The views of a scene show one set of named points, each view turned or mirrored, and shifted as a whole, with a little noise and some points left out.
(in the rows, 128 means zero)

Scene 1
View 1
J68: [124 119  40 125 101 101 156 166  92 144 119 134 152 142 165 138 116]
J591: [100 137  10 119  68 111 174 131 108 134 123 156 170 159 146 157 136]
J751: [165  94 162 153 174  93  80 201 107 162 115  89  84  62 181 118  50]
J526: [132 116  84 138 118 107 128 149 113 140 122 134 129 112 155 146 100]
J698: [113 122  66 134 109  97 137 169 112 152 120 119 135 126 165 142 104]
J107: [109 121  58 133  97 105 144 165 117 150 115 118 141 135 158 144  99]
J705: [119 119 110 145 111 107 117 130 143 139 129 124 121  93 137 156  93]
J295: [188 102 147 152 170 102  88 146  93 132 120 137 109  64 164 123  68]
J649: [ 95 126  35 124  80 103 165 165 124 154 119 121 145 151 155 147 116]
J404: [136 119  71 131 124  99 141 177  95 144 115 125 136 119 174 132  95]
J567: [ 83 135  57 135  63 118 152  99 159 134 132 138 151 130 117 176 122]
J938: [141 109 126 144 140  96 104 171 121 154 126 108 106  86 161 136  73]
View 2
J404: [105 135 115 114 163 134 125  94 122 142 135 132  77 107 159 122 115]
J938: [110 155  64 121 169 122 116 147 138 173 128 162  89  95 145 122 113]
J107: [106 138 130 123 152 130 123  90 145 125 107 127  99 110 176 106 116]
J649: [106 135 154 129 149 140 125  69 151 108 100 113 106 124 185 101 119]
J526: [100 117 113 128 149 131 121 118 128 146 121 134  95  96 149 111 120]
J698: [104 139 120 123 154 135 121  95 144 130 114 131  99 108 168 113 112]
J68: [104 121 147 120 152 137 128  66 126 120 127 115  83 110 170 114 117]
J705: [102  94 105 154 126 119  96 153 140 147  93 144 136  66 130  91 132]
J751: [113 189  24  99 193 122 112 173 128 208 151 176  72  99 140 136 103]
J567: [100  95 151 164 112 127 104 106 151 109  69 116 154  80 157  74 131]
J295: [ 98 133  30 115 172 120 103 180 106 223 157 177  69  66  98 135 122]
J591: [ 98  89 182 143 129 144 125  48 134  90 100  99 109 102 171  94 130]
View 3
J591: [ 83 144 103  93  54 174 180 100 120  66 166 139 198 106 178 124  57]
J698: [120 120  93 117 119 153 155  78 124  91 159 124 154 120 147 139 118]
J705: [101 114 125 148 143 176 133 109 113  95 192 155 145 136 117 151 120]
J526: [111 115 107 125 113 163 141  95 113 107 162 145 152 127 128 141 123]
J751: [144  84 111 164 199 148 107  86 113 132 175 143 103 140  86 159 185]
J68: [115 125  85 103  80 154 164  82 116  95 145 129 174 113 158 127 101]
J404: [128 112  84 113 105 148 150  83 109 113 142 129 149 123 131 137 123]
J295: [139  74 117 158 163 156  98 101  82 169 148 167  99 156  54 160 177]
J107: [117 126  92 115 110 152 162  84 123  82 166 125 162 115 156 134 113]
J649: [110 133  92 107  96 157 170  83 138  67 166 123 178 105 178 132  97]
View 4
J68: [ 75  87 120 139 104 154 113 124 151 130 100 142 118 108 126 111 107]
J705: [160 109 122 107 123 107 157 142 133 130  85 142 108 137 119  95 130]
J698: [104  93 138 137 101 135 129 133 150 135  94 126 112 113 120 105 131]
J938: [165 119 174 140 127  99 147 140 142 115  78 126  95 111 102  87 159]
J404: [ 95  97 130 141 123 144 109 127 144 115  94 144 118 110 118 104 104]
J526: [134 101 136 129 123 123 133 134 136 120  89 141 111 118 118 100 119]
J295: [210 152 201 147 172  81 138 143 123  75  64 142  78  92  92  69 156]
J107: [ 97  85 129 130  95 140 136 135 152 140  97 129 112 119 120 110 124]
J751: [186 145 224 166 133  83 157 142 139 105  70 111  74  84  87  77 185]
J567: [105  75  73  90 105 142 134 131 140 146  99 161 139 149 135 115  89]
J649: [ 76  70 108 124  79 148 134 136 159 154 108 128 121 127 126 116 116]
J591: [ 62  65  72 107 100 165 110 129 149 142 106 158 141 137 139 125  76]

Which points are out of place in each view (at most two, in the order of its rows)? Write none if all are in place.
view 1 -> J295
view 2 -> J705
view 3 -> J751
view 4 -> J404, J567
